Each scene shows the same named points in several views. A view is turned or mirrored, and shifted as a whole, has a little noise and may leave points out.
(in the rows, 128 means zero)

Scene 1
View 1
bom: [148 142  91 128 144 131 116 117 167  93 140 114 107 139 130  88 155  68
 113 167 149 154 148  99 159 165 124 150 125 147 156 139 149]
Gaf: [148 156 102 109 123 130 125 122 145 124 122 138 128 115 129 140 122 119
 125 143 122 166 151 120 154 170 115 132 131 151 154 141 134]
veku: [148 144  93 120 130 145 120 123 139 121 132 138 107 137 130 128 134 109
 113 151 123 154 128 122 135 161 119 138 111 156 142 136 134]
rodin: [144 134  87 128 130 162 121 126 129 134 138 141  95 148 131 126 135 118
 106 154 119 148 108 128 113 156 119 141  96 162 133 130 129]
nadi: [147 149  91 103 101 159 138 133 108 143 115 148 111 132 105 161 108 167
 131 128 101 152 126 124 126 150 137 115 117 159 149 136 125]
Bol: [149 158 109 109 124 121 126 113 157 111 119 122 135 111 122 131 127 106
 128 150 138 164 161 101 167 170 119 137 147 146 163 139 143]
keb: [139 151 114 115 116 152 127 115 126 150 114 159 122 114 132 174 106 156
 121 142 112 153 111 119 113 160 106 129 123 170 139 126 119]
dori: [138 143 108 129 133 149 119 108 137 137 130 152 111 128 143 147 123 124
 109 154 122 149 107 118 113 163 102 141 115 165 135 124 125]
dafad: [136 167 142 110 126 110 120  87 167 120 107 145 156  81 144 165 109 123
 129 153 137 167 147  94 149 176  87 134 158 161 161 130 135]
teba: [127 137 122 138 135 171 111  92 135 142 129 157  95 124 141 158 113 140
 110 168 128 131  72  91  84 147 100 145 121 180 127 108 122]
pomu: [139 155 105  94  89 166 143 126 102 152  98 150 117 114  97 190  88 193
 144 132 100 145 111 101 119 144 139 109 138 166 151 124 123]
Zered: [146 146  97 117 125 150 124 124 135 130 128 138 112 132 123 136 126 123
 120 148 121 151 126 117 130 157 122 134 117 158 147 135 130]
Nugab: [143 154 103 107 111 145 130 118 131 130 112 140 122 117 113 154 113 143
 132 143 121 151 133 101 138 157 127 130 135 158 155 134 131]
tur: [133 153 128 130 139 120 112  96 163 128 126 153 139 102 160 152 122 111
 109 159 136 168 133 117 132 180  78 145 127 168 145 129 128]
vusa: [136 131  92 131 122 190 123 121 107 155 133 159  79 153 128 157 115 156
 107 151 107 128  70 121  76 140 124 138  92 176 121 115 113]
gilo: [145 131  79 122 118 178 126 133 108 141 135 147  84 155 119 141 123 141
 111 146 108 139  97 129 105 147 134 130  91 167 129 129 121]
bufus: [150 153  98 115 125 136 125 126 139 130 127 143 128 127 132 140 129 120
 117 140 118 162 144 133 142 173 110 138 113 155 146 140 129]
las: [138 131  88 130 124 181 119 122 115 143 135 146  78 154 123 142 123 140
 110 156 116 128  82 114  93 143 131 138 101 171 127 115 123]
suzod: [163 156  84 104 119 128 135 141 128 141 126 155 133 128 138 153 127 130
 116 126  98 177 155 170 143 183 108 121  93 153 144 152 120]
teger: [151 153  94 104 113 138 133 125 138 119 117 129 125 122 114 134 124 126
 131 141 124 159 159 114 158 167 128 126 131 148 162 141 135]
kub: [161 137  58 110 116 161 131 153 116 118 133 121  90 161  99 108 145 112
 120 141 110 147 143 132 147 154 159 128 101 141 150 149 133]
View 2
dori: [134 116 111 138 138 113 139 122 128 139 124 141 136 139 140 130 124 160
 135 126 124 112 121 117 121 135 126 145 138 112 162 124 143]
Bol: [138  95 138 140 130 119 127 116 126 131 107 128 129 114 113  87 165 172
 127 126 161 173 121 146 136 102 137 146 144 144 141 125 141]
Zered: [131 110 132 131 142 109 123 120 132 134 122 137 132 125 125 110 143 166
 133 125 145 141 120 134 125 124 130 149 131 129 136 128 139]
suzod: [117 121 140 139 157  82  95 111 122 125 151 157 119 121 141 101 120 164
 112 104 139 140 144 122 140 120 136 167  90 128 116 127 145]
bufus: [129 112 131 141 149 104 118 117 123 133 124 143 126 126 133 104 135 165
 124 120 141 140 130 129 132 124 134 151 118 124 134 127 142]
pomu: [ 97 118 140 122 107  75 121 101 146 125 162 128 144 107 117 159 127 137
 149 111 133 130 128  96 110 141 135 149 168 125 129 109 143]
teba: [135 122  97 133 124 115 161 124 134 144 121 130 144 144 141 160 119 151
 155 134 109  92 114 107 105 153 122 128 167  99 181 121 145]
Nugab: [122 107 142 127 121  97 120 113 141 129 135 127 135 114 119 125 147 153
 143 120 145 142 119 122 121 134 133 145 154 131 135 120 139]
teger: [126 102 147 126 134 109 115 117 136 129 124 134 130 110 113 103 156 166
 131 120 156 157 123 141 130 124 136 148 134 140 128 130 139]
rodin: [142 111 124 114 159 135 122 139 148 136 112 152 137 147 132 116 131 171
 142 128 128 100 117 145 112 159 126 141 107 119 143 136 133]
veku: [141 109 125 125 148 123 124 126 135 136 117 143 133 136 131 109 140 170
 134 125 135 129 120 143 123 136 130 146 119 121 144 131 141]
kub: [133 105 158  92 157 126  88 140 166 125 122 156 133 129 112 104 145 173
 142 119 148 118 114 162 118 161 127 146  93 134 108 139 128]
bom: [162  90 126 126 154 154 129 135 134 138  77 139 129 139 124  73 169 190
 129 138 154 149 108 172 131 123 134 136 118 139 156 138 134]
gilo: [124 121 129 106 149 109 113 134 152 134 139 153 138 139 133 144 114 154
 153 121 120  86 124 127 106 174 126 145 113 108 132 131 133]
las: [132 117 116 108 141 119 130 135 156 136 132 146 140 142 131 158 116 155
 158 127 111  78 117 122  98 177 125 135 132 103 148 131 136]
nadi: [106 118 146 114 127  82 104 116 152 126 155 140 135 111 118 144 128 149
 144 111 136 121 130 112 112 148 133 155 136 124 113 121 136]
vusa: [125 132 109 109 139 106 129 131 153 138 145 149 146 144 144 169 102 145
 159 124 105  64 120 107  96 178 122 140 129  96 149 127 141]
Gaf: [128 108 138 139 139 104 119 111 123 133 121 136 127 120 127 100 149 167
 124 120 151 157 124 132 136 112 133 154 134 134 139 124 142]
View 3
dori: [100 165 130 124 123 143  95 105 121 120 121 136 157 117 139 105  98 151
 164 138 151 123 145 138 146 125 124 163 125 126 107 104 104]
teger: [116 139 135 135 119 136 105 112 128 125 112 107 132 132 128  81 117 140
 127 133 152 129 163 112 118 125 140 136 132 132 135 151 124]
tur: [ 86 172 124 119 105 150  90 102 131 131 101 133 158 145 142  72  88 166
 150 133 141 123 136 136 147 124 118 174 151 146  91 126 129]
kub: [117 119 161 140 138 122 125  95 129 124 139 114 134  93 121 121 133 108
 137 136 157 150 157 129 105 129 152 117 117 116 165 130 113]
nadi: [150 130 124 111 122 130 106 121 127 120 127 117 135 123 133 104 128 138
 150 154 172 108 163 113 127 131 125 129 102 113 125 120  79]
pomu: [161 144 108 112 119 136  85 137 123 109 116 118 133 143 138  94 118 157
 152 155 175  93 173 101 142 125 120 141  99 111 111 117  75]
keb: [133 157 119 108 115 144  90 121 123 120 118 127 150 133 137  93 109 158
 163 153 164 105 155 125 148 130 116 158 115 122 103 111  86]
bufus: [110 143 140 117 114 139 106 100 130 139 113 116 150 125 131  88 112 144
 143 143 148 126 145 134 123 135 130 149 137 137 121 133 121]
Gaf: [110 143 133 123 114 139 105 105 133 133 107 109 140 135 132  75 111 149
 131 135 146 127 148 123 126 129 132 144 136 139 121 146 128]
teba: [ 95 189 121 134 130 141  78 114 110  97 133 155 156 114 145 125  84 163
 178 141 165 111 150 130 169 111 120 175 113 118  99  70  89]
bom: [ 49 163 164 177 139 124 104  82 117 115 122 127 136  99 129 104  95 125
 121 104 130 167 149 136 115 108 162 140 156 139 151 137 169]
veku: [ 96 151 145 131 123 136 106  99 127 124 119 125 151 111 134 104 108 136
 148 134 151 138 146 136 133 125 138 148 130 131 130 121 122]
las: [120 157 132 131 131 132  97 111 120 107 142 138 147 104 138 126 109 140
 168 146 170 119 155 131 148 122 126 146 102 108 122  83  80]
dafad: [104 171 109 123 101 151  81 120 128 125  81 117 137 168 143  52  88 182
 131 130 140 111 158 109 140 120 120 168 151 148  87 155 140]
vusa: [121 157 135 119 130 135  98 112 118 105 149 150 160  95 137 142 111 135
 188 156 174 114 149 143 158 123 120 153  94 103 115  60  62]
gilo: [121 141 143 125 135 129 109 107 121 112 145 133 152  95 134 136 122 126
 170 152 171 128 150 140 141 128 129 137 105 110 134  85  75]
suzod: [130 119 149  90 101 135 130  95 146 155 115 103 159 125 125  81 130 133
 148 158 152 128 136 144 120 155 120 142 129 139 118 142 105]
View 4
teger: [117 133 120 120 157 141 171 115 123 148 163 116 126 130 131 118 106 144
 114 141 153 158 138 149 127 154 145 104 129 149 102 149 118]
Gaf: [105 133 120 123 149 147 163 115 120 138 169 120 120 133 131 110 111 150
 124 145 154 154 136 154 123 144 133 106 124 141  99 150 132]
rodin: [147 120 118 102 129 113 126 127 120 123 135 105 106 120 112 125 128 144
 109 133 155 110 121 116 110 130 132 112 149 131 109 152 125]
pomu: [136 127 164 155 152 146 166 103 112 143 165 121 121 108 132 117 142 154
  59 166 144 168 118 180 107 174 126  59 148 125 115 138 122]
teba: [132 110 148 149 139 124 105 124 111 124 133 109  94  95 109 101 151 171
  65 186 163 117 110 146 102 121  94  84 158 120  95 151 154]
keb: [119 125 150 148 144 148 142 113 115 126 161 118 116 109 125 112 147 161
  88 161 147 147 123 168 103 149 116  74 143 113 108 140 142]
Zered: [125 124 126 116 139 132 144 120 122 134 150 114 114 119 122 117 123 148
 105 143 155 133 126 142 116 141 129 101 142 135 105 151 128]
dori: [120 121 134 135 143 137 127 123 114 119 147 114 105 116 117 106 140 163
 105 158 158 126 124 146 112 125 114  99 139 119 101 150 146]
kub: [160 129 107  84 131 117 163 122 127 138 141 104 118 129 120 143 115 125
 108 106 146 123 126 115 117 159 157 110 145 140 122 150  96]
tur: [ 94 124 127 143 149 149 132 119 115 128 155 121 103 117 122  90 121 169
 117 180 164 139 129 159 121 120 105 109 130 140  87 154 159]
dafad: [ 69 127 127 152 164 166 159 111 118 148 177 130 119 125 138  85 104 174
 117 186 166 175 142 180 133 131 111 104 115 156  78 153 154]
las: [159 115 144 121 131 115 120 124 116 123 130 104  95 101 110 124 153 149
  67 150 153 106 111 130 100 144 119  84 166 116 114 148 123]
veku: [126 126 107 101 140 129 147 119 122 135 149 113 115 133 122 120 111 140
 121 129 157 125 131 127 120 136 140 120 137 143 104 155 124]
vusa: [164 113 155 133 124 114 115 121 109 113 132 105 100  93 108 125 171 156
  63 150 147 108 104 141  94 140 113  71 169  95 119 143 134]
Bol: [ 97 133 111 118 160 149 167 118 123 154 163 122 123 132 133 102  87 151
 121 154 162 161 139 148 135 137 134 121 123 165  92 155 131]
bom: [114 119  85  88 150 123 140 131 126 147 143 108 112 137 121 107  85 146
 133 139 171 126 138 111 137 119 131 149 127 175  86 166 126]
nadi: [147 131 148 130 143 137 167 113 114 134 163 116 124 114 128 133 140 145
  79 139 138 153 121 158 104 171 140  68 147 118 121 139 113]
Nugab: [125 125 135 132 153 143 161 115 115 146 160 115 119 118 129 115 119 150
  87 156 152 156 129 158 120 155 130  87 136 143 103 150 122]
suzod: [115 142 125 124 132 150 171 111 122 113 177 123 125 140 138 126 135 139
 155 113 137 141 137 161 110 154 150  94 126 103 125 133 134]
gilo: [161 118 140 116 127 116 129 119 117 119 138 109 106 106 113 131 154 143
  80 131 145 113 112 133  98 152 127  84 160 108 121 142 118]

In a view up to two points have been moved. Name them for each view, in the order of its rows, or write -.
view 1 | rodin, pomu
view 2 | Zered
view 3 | bom, las
view 4 | tur, veku

Scene 2
View 1
fop: [122 120 110 122 147 129 128 110 126 109 156 122 140 116 142 138 143 143
 157 145  84 155 101 153 134 105 131 124 122 122 144 153 127]
tuza: [128 126 120 116 109 129 106  89 119 110 165 123 114 118 134 156 125 143
 147 137  98 151 112 151 152  97 103 158 126 126 152 136 121]
gis: [140 125 156  91  54 120  86  50 102 105 172 112  67 145 115 182 110 130
 133 135 120 142 104 155 189 109  67 198 141 141 144 100 125]
Fopi: [122 150 109 152 121 106 134 122 129 109 161 136 113 132 141 144 135 145
 152  99  62 137 139 119 137  79 111 115 117 129 159 123  96]
Paga: [126 123 140 111 141 113 135 112 116  98 154 121 117 143 138 138 139 137
 151 138  90 150  80 142 152 125 128 119 128 139 128 134 128]
zib: [117 144 126 107  83 135  96  89  95 112 154 144  96 114 125 165 118 162
 123 116 106 154 142 141 174  98  77 188 123 123 170 110 110]
rumeb: [126 131 152  92  97 127 104  87  92 104 153 133  91 134 125 162 123 149
 126 138 116 152  99 149 182 127  88 177 131 132 145 113 128]
nemug: [124 134 129 121 123 114 126 111 117 103 159 125 112 139 138 143 134 141
 145 126  84 144 104 138 150 109 114 128 126 130 142 130 118]
fum: [120 121 127 129 174 113 153 133 131  97 151 117 143 135 148 122 150 136
 165 140  73 147  72 145 131 121 153  86 124 136 123 156 130]
Dutog: [117 126 135  95 128 135 115 107  94 107 144 139 119 115 131 147 130 161
 128 145 111 164 101 155 164 127 110 162 124 125 147 138 131]
zon: [123 134 113 138 145 108 141 129 130 103 157 126 132 131 146 135 145 140
 158 122  64 143 108 131 131 100 132 102 122 131 142 139 113]
vemov: [139 109 122 115 117 122 114  73 139 110 174  97 120 131 133 153 131 120
 164 157  90 144  82 164 144 100 120 140 134 133 134 148 134]
luse: [110 156 141 100  95 127 108 118  69 108 135 166  87 126 125 159 121 178
 105 101 108 157 146 121 185 121  73 184 121 125 168  97 102]
dak: [114 130 132  95 119 137 109 103  95 108 145 143 114 114 130 149 130 163
 129 140 109 163 110 151 167 122 103 167 120 124 150 132 126]
neri: [123 147 116 134  94 118 111 100 118 111 164 137  99 125 131 156 125 148
 140 107  80 143 147 127 154  82  89 153 119 126 166 114  98]
View 2
dak: [ 97 138 141 130 133 148 122 145 106 115 110 139 128 116 141 130 165 100
 124 172 116 147  90 121 111 136  82 146 109  87 118 124 139]
rumeb: [ 79 115 120 133 146 136 120 140 108 113 117 127 110  92 139 130 154 107
 100 187 145 172  89 136 110 128  68 154 104 106 131  91 151]
tuza: [115 136 117 133 122 141 130 135 111 131 132 137 122 101 131 133 141 114
 108 155 123 155 107 125 104 121  89 125 117  94 124 102 151]
luse: [ 48 113  96 113 160  98 158 150 114 114 118 135 123 122 129  97 144 102
  83 180 131 172  79 156 138 128  67 173 119  64 138 102 142]
Dutog: [ 95 133 139 128 133 143 123 144 108 113 109 137 122 113 140 128 164  99
 119 176 120 150  90 126 113 138  76 147 110  89 117 123 141]
zib: [ 66 135  92 118 147 118 153 135 108 114 124 139 125 104 123 118 131 111
  83 170 125 169  92 144 120 119  71 139 120  75 138  82 143]
fop: [145 132 145 140 108 151 118 141 122 141 134 143 128 117 144 125 153 108
 135 138 105 128 108 122 111 130 106 133 119  91 112 145 156]
nemug: [125 110 128 137 126 132 119 147 125 144 137 134 114 111 144 111 149 108
 115 150 128 142 107 141 116 123 100 150 116 100 122 127 165]
vemov: [148 137 140 151 107 174  92 128 109 136 135 133 113  82 141 158 150 117
 127 158 131 148 119 107  84 125  95 108 103 127 121 106 163]
Fopi: [132 111 104 128 119 109 146 145 141 164 161 137 123 119 136  87 126 114
 103 122 113 136 120 158 125 114 114 143 132  73 126 137 170]
gis: [ 70 118  93 138 153 135 120 130 105 116 125 123  95  66 126 142 133 119
  72 196 165 196 104 138  95 116  58 134 100 122 142  48 157]
zon: [151 111 135 141 111 130 124 147 138 160 151 136 124 122 146 101 149 108
 127 127 111 125 115 143 119 124 117 148 124  90 117 160 170]
Paga: [136 102 150 150 119 143 102 152 127 145 132 126 109 108 152 119 167 107
 127 158 131 140 100 134 109 135  98 155 107 118 117 142 164]
fum: [171 109 169 152 102 150  99 155 138 157 135 136 119 127 160 113 175 104
 150 139 114 117 113 127 110 138 123 154 114 109 105 181 169]
neri: [ 98 121  89 122 130 112 152 138 125 145 149 137 127 107 126 102 124 117
  86 142 120 156 110 154 125 113  94 137 126  75 133 103 161]
View 3
fum: [ 92 111 122 125 112 114 172 139 137 103  83 116  98 105 148 114  92 111
 124  90 117  78 145 112 111 130 119 130 167  92 122  95 101]
dak: [123 139 143 125 103 128 172 134 152 122 135 159 129 144 119  92 114  88
 116 103 147 119 119  99  95 107 110 144 110 134  91 129 111]
luse: [164 130 122 131  86 143 130 139 139 109 169 198 135 150 109  94 144  98
  89 121 136 168  90 112  98 134 109 122  59 167 114 124 130]
gis: [144 168 108 137 104 155 144 135 151  74 117 177 178 126 112  99 140  85
 120 121 193 162 137 129  95  86 115 172  22 169 100 148  93]
neri: [150 106 107 125 113 157 135 127 140 117 141 162 130 117 112  68 140 117
  88 107 134 170 111 140 118 145 117 120  86 141 136 123 100]
zon: [112 101 111 125 119 133 157 135 133 110 102 122 104 104 134  94 111 120
 111  94 118 117 136 131 116 142 121 120 140 107 133 102  95]
Dutog: [127 139 139 124  99 129 169 137 148 114 133 161 123 142 119  97 116  87
 114 105 147 121 120  98  93 104 108 144 105 135  95 129 118]
Paga: [107 131 117 129 107 122 159 141 136  89  96 137 119 116 137 118 108  99
 124 101 133  99 141 113 104 114 118 139 118 121 113 104 109]
vemov: [104 142 118 127 126 143 178 127 155  97  80 124 142 105 130  91 103  95
 131  96 169 116 157 128 109  95 119 161 107 116 108 127  76]
zib: [152 134 123 127 106 153 142 127 150 115 151 175 148 139 104  71 138  94
 100 115 156 172 106 122 103 117 113 139  61 155 108 141 104]
tuza: [126 132 122 126 118 146 168 128 154 115 116 147 141 121 117  76 118  98
 113  99 158 140 131 127 106 108 115 147  98 130 105 136  89]
fop: [108 115 131 121 118 136 179 129 147 124 106 125 114 115 129  87 104 102
 116  93 135 109 134 116 110 122 114 138 145 110 110 120  94]
rumeb: [137 157 124 134  95 135 153 137 146  90 128 175 147 137 120 106 127  86
 118 117 161 136 124 109  92  97 112 151  66 151  98 131 113]
View 4
zon: [134 153 120 162 156 117 118 138 110  88 134 128 106 149 110 130 131 118
 132 132 126 113  87 107 108 127 100 152 127 118 115 150 142]
tuza: [137 108 120 165 143 134 127 130 148 130 113 104 107 109 133 149 149 125
 129 140 121 125 112 146 120 104 122 138 133 136 131 146 147]
Dutog: [139 107 146 181 133 129 114 124 150 136 119 114  84 120 123 136 149 128
 132 127 104 119 143 151 151 123 115 151 118 145 120 149 150]
luse: [116  93 150 179 179 163 116 116 188 153  91 105 102 122 106 136 153 124
 115 102  98 151 128 153 152 119  89 104 126 194  91 182 156]
rumeb: [135  93 143 190 136 153 139 135 179 142  89 120  96 100 120 134 161 133
 129 122 105 123 138 149 143 115 114 128 118 160 122 136 154]
gis: [132  71 135 187 135 169 160 141 200 156  69 115 104  72 131 144 180 137
 127 130 104 130 134 160 135 100 126 111 122 164 130 125 159]
nemug: [132 128 130 175 148 131 133 139 143 110 113 128 100 124 117 133 144 123
 134 127 118 117 103 122 122 124 107 139 121 134 117 144 150]
dak: [140 112 144 178 136 124 111 119 147 139 120 111  86 121 125 142 148 131
 132 129 107 121 142 149 152 120 118 153 118 141 123 150 147]
zib: [126  87 128 166 165 156 124 118 179 151  95  92 110 105 129 147 156 125
 117 122 105 150 120 158 136 104 110 112 131 174 116 170 153]
vemov: [143 117 113 172 118 121 145 143 133 112 113 123 103  98 141 143 152 130
 137 152 128 105 110 130 107 108 134 157 127 109 149 113 143]
Fopi: [119 144 111 149 181 136 121 132 130  98 120 115 122 146 109 138 132 112
 122 124 125 134  68 111  95 118  95 125 139 140 108 169 147]
Paga: [137 136 138 189 132 122 133 147 132 102 116 142  85 128 111 122 142 128
 139 128 115 103 115 113 129 135 108 155 112 121 119 125 151]
neri: [120 111 114 152 175 151 125 129 156 125 104 103 122 121 118 147 147 118
 118 120 118 144  86 132 109 105 105 114 136 159 113 166 148]
fop: [141 137 121 168 136 107 112 129 115 111 137 117  98 134 126 140 134 123
 136 140 122 113 110 127 125 122 118 164 127 113 131 147 142]
fum: [144 165 132 179 129  97 116 146  98  79 143 145  85 153 109 120 127 124
 145 139 126  91 106 102 124 142 106 179 117  96 120 133 146]
View 5
fop: [155  98 134 128 140 149 119 117 135 125 123 146 113 170 131 113 135 121
 138 112 117 129 131 167 124 114 137 147 113 125 148 134 120]
rumeb: [160 110 116 123 137 132 130 188 126 157 129 157 128 114 160 122 128 135
 156 139 130 135 148 114 114 126  97 135 150 144  99 126 123]
dak: [165  91 120 132 148 136 118 159 137 141 131 155 111 150 155 115 137 129
 142 141 123 127 135 138 128 113 113 148 124 139 107 135 116]
luse: [155  65 111 124 136 129 120 193 110 149 147 144 145 101 170  80  94 134
 134 143 121 115 150  85 146 115  81 129 132 124  79 141 155]
Dutog: [168  89 117 133 147 136 122 166 139 147 134 155 110 143 158 114 139 126
 142 142 123 127 138 133 130 115 110 146 125 139 106 139 118]
vemov: [145 131 139 118 143 150 129 137 127 126 106 149 120 149 128 136 140 133
 159 102 133 146 137 167  90 133 131 143 139 144 141 110 109]
Fopi: [132  85 139 114 116 159 116 119 102 113 121 126 150 133 130  82  85 122
 128  89 112 125 142 138 137 117 128 134 116 100 149 131 156]
zib: [142  76 125 116 154 129 117 186 112 136 128 137 137 109 159  89  99 157
 142 126 130 127 146 110 115 120  92 127 138 139  76 119 143]
nemug: [150 109 126 122 119 149 127 139 121 137 121 147 134 136 139 115 115 118
 143 114 119 129 142 136 124 121 120 141 131 117 143 132 133]
fum: [164 120 126 132 113 163 126  96 141 136 120 157 112 182 126 129 145  88
 138 109 108 128 133 172 140 110 153 161 110 105 189 153 113]
neri: [134  81 135 111 133 144 119 150 101 120 124 128 148 117 141  84  88 147
 135 102 126 129 146 124 122 121 107 128 130 117 115 123 154]
gis: [143 130 122 110 142 134 138 211 109 157 118 150 145  82 158 127 117 156
 174 124 146 148 156 103  86 146  82 126 175 161  80 100 128]
Paga: [162 124 120 130 115 153 131 135 129 148 122 159 121 148 139 131 140 102
 149 120 116 131 142 145 127 122 130 151 132 121 159 140 119]
tuza: [146 102 135 118 149 142 122 150 124 127 119 140 125 137 141 110 121 147
 147 111 126 136 141 146 105 126 118 138 133 138 114 116 121]
View 6
neri: [134 130 179 136 112 163 185 124 144 151 129  91 158 168 125  94 121 125
 123 120 119  98 113 166 130 148 151 128 111 141 143 113 116]
fop: [116 152 136 141 107 135 152 122 109 134 125 139 139 164 130  90 162 117
 124 138 131  84 129 118 158 119 135 141 127 110 125 112 137]
zib: [119 111 214 125 120 131 206 120 153 168 125 105 149 156 124  96 138 134
 135 102 134  86 106 183 124 167 159 114 113 136 143 113 123]
Fopi: [145 146 136 144 111 180 163 128 127 127 135  86 163 169 130  97 115 117
 119 135 114 103 121 142 137 134 130 145 111 138 135 119 116]
zon: [132 156 111 145 115 156 149 127 109 119 129 115 149 162 123  93 139 113
 119 139 127  93 131 123 144 113 127 153 118 120 129 120 125]
nemug: [131 141 140 133 123 140 165 127 124 135 113 118 150 157 117  87 145 113
 129 116 144  83 129 145 131 129 143 139 109 130 130 121 127]
Dutog: [104 123 170 123 126 105 184 121 124 151 123 140 131 144 111  99 170 121
 137 115 148  67 118 152 139 144 137 132 124 110 123 117 136]
vemov: [119 157 151 137 106 131 148 125 116 160  89 146 144 173 133  64 163 113
 129 106 151  75 144 124 146 110 178 113 116 126 131 106 149]
tuza: [117 139 178 131 107 131 174 119 130 160 112 128 146 165 131  83 152 124
 129 113 135  81 127 146 139 136 161 116 116 128 137 109 135]
dak: [101 123 171 127 122 105 180 120 125 154 123 145 131 145 115  97 172 126
 137 119 147  73 121 150 142 145 137 132 126 111 127 116 137]
fum: [120 164  81 141 118 134 133 128  94 115 118 148 136 154 115  89 163 105
 123 140 145  78 142 103 154  99 117 156 124 105 114 123 140]
Paga: [118 145 118 135 134 121 157 131 112 134 107 133 142 147 109  85 158 108
 133 111 160  70 139 130 132 114 136 144 112 120 120 125 140]
gis: [121 116 216 118 133 116 200 127 153 188  79 112 155 150 114  60 142 123
 147  60 168  69 131 194 104 149 204  98  93 154 139 112 137]
rumeb: [110 109 198 117 142 105 205 127 143 167 108 118 140 138 108  94 154 127
 146  94 158  70 119 180 119 157 153 125 108 132 133 120 130]

In a view up to two points have been moved. Name them for each view, in the order of its rows, or write -.
view 1 | dak
view 2 | vemov
view 3 | neri
view 4 | gis
view 5 | -
view 6 | rumeb
